Points, in no order, along strands that fork and pass close to each other.
Two points are linked if the straight distance between their rows is under 51.9. Some points are linked to none.
<364>: [  3 -46  -8 -59 -13  42  27  24]
<180>: [-34  18 -31   8 -17 -85  48 -11]
<614>: [-75  28 -24  50  35  -1  25 -24]
<316>: [ 20 -27  46  19 -23 -34 -63 -10]
<360>: [ 27   7 -48  -8   8   3  49   2]
<479>: [-49 -25 -21 -23 -43  27 -11   0]
<639>: [ 43  26 -34   3  11  51  23  45]
<721>: [ 62 -18   0 -10 -44 -11 -57  52]
<64>: [-45 -45 -18 -21 -66 -18 -26 -19]
<635>: [-12  -4  58  13 -12 -51 -38 -75]
<21>: [ 13  48  27  53  64  21  10 -25]
<660>: [-16  64  70  -8  30  54 -35 -15]
<10>: [-82 -13  47   6  -6  32 -54  -8]
<433>: [ 75 -13  -8 -39 -42  -1 -48  67]
<496>: [-12 -61  -9 -58 -60  -1  -7  -2]
<16>: [ 60 -26 -33 -28  37  -2  73  14]
<126>: [ 18 -33  13  18 -41 -36 -56  -1]
<640>: [-25 -10 -35   5 -23  -9   9 -10]
<208>: [-59  14  37  28  22 -54  -3 -72]
<110>: [ -4 -23  46  -3 -25  -7 -80  25]
<447>: [ 14 -38 -22 -43 -12 -77  55 -10]
<406>: [-47  16 -32  20 -10 -69  30 -20]
<107>: [-71   6  70  -1   7  39 -45 -27]
<3>: [16 45 -2 66 67 12 21 -9]
<457>: [ 14  78  58  16  29  37 -12 -40]
<160>: [ -2 -16 -23 -35 -21 -88  60 -13]
<392>: [ 80  20 -50   0  25   7  57  18]
<219>: [ 36 -23  -1  -5 -45  -9 -49  34]
<712>: [-38  31  21  43  43  50  -6  -2]
<42>: [ 33 -43 -25 -44 -12 -56  46 -10]
<43>: [ 45 -10 -38 -24  24  -5  65   5]
<202>: [ 63   9  33  29  14  -7 -45  29]
<74>: [-39   4  54  16  -1 -52 -27 -82]
<220>: [ 71 -41 -13 -42 -42 -11  -1  25]
<298>: [ 39  35 -45  46  31  -8  27  12]
<329>: [ 55 -55 -13 -45   6  10  40  23]
<236>: [-82 -15   8  14 -17  29 -32  -4]
<288>: [ 21 -68 -17 -55 -41 -34  14 -12]
<623>: [  4 -20  43  27 -13 -48 -48 -41]
<418>: [-78  14  19  40  27 -46   3 -57]
<636>: [-16   5 -32 -16 -23 -88  56 -11]
<731>: [ 20 -30 -13  -1 -46 -18 -35  12]
<527>: [ -3  84  63   0  28  54 -24 -29]
<455>: [-53  27  75 -19  17  44 -57  -6]
<353>: [  2  46  -4   6  41  68 -25  75]
<459>: [-25 -20 -30 -16 -33  12   5  -3]
<29>: [ 80 -28  -9 -51 -42   5 -18  55]
<306>: [ -4  40 -10  41  38  59   0  37]
<104>: [-15  38   9  50  50  53  -2  18]
<659>: [-64   8 -21  30   2 -49  12 -29]
<162>: [ 56 -35 -21 -38 -22  -3  21  14]
<436>: [  2 -61 -17 -47 -57 -23   1 -12]
<420>: [ 14  63  50  35  50  34   1 -37]
<33>: [-26  34  72  -9  22  38 -53  -2]
<212>: [ 23  38 -34  25  26  56  22  41]
<557>: [ 37  40 -17  65  51   3  15   6]
<338>: [ 62  21 -41   2  10  32  32  35]
<328>: [-60  22   0  50  39  26   4 -23]
<324>: [-73 -21 -13  -5 -37  34 -19   2]
<75>: [ 46  32 -55  19  23  -2  48   9]
<563>: [-74  18  -8  47  28 -32  12 -35]
<290>: [ 39 -62 -21 -48 -27 -44  26  -7]
<199>: [-26 -37  -9 -59 -29  49  10  23]
<445>: [-9 45 -9 20 37 75 -9 61]
<522>: [ 25 -61  -8 -50   6  28  39  27]

A fork is a point with three links, a tip a point with one. Leave the first point through the second and follow the links. Name the first fork or tip that comes.
<236> / <324> -> <640>
<392> / <338> -> <306>
<160> / <636> -> <563>
<433> / <29> -> <199>
<21> / <3> -> <75>
<42> / <290> -> <496>
<75> / <360> -> <16>

A fork is a point with three links. Follow the links from the first point to the second and name the forks in between, in order.
<74> / <180> -> <563>
<353> / <212> -> <306>
<445> / <360> -> <306>, <75>
<360> / <639> -> <75>

Name the points in between on the shortest way along the links from the first point to the second, in order.
<75> / <639> -> <392>, <338>
<392> / <557> -> <75>, <298>
<306> / <43> -> <212>, <639>, <338>, <392>, <75>, <360>
<721> / <74> -> <219>, <731>, <126>, <316>, <623>, <635>
<104> / <74> -> <712>, <328>, <614>, <563>, <418>, <208>
<21> / <660> -> <420>, <457>, <527>
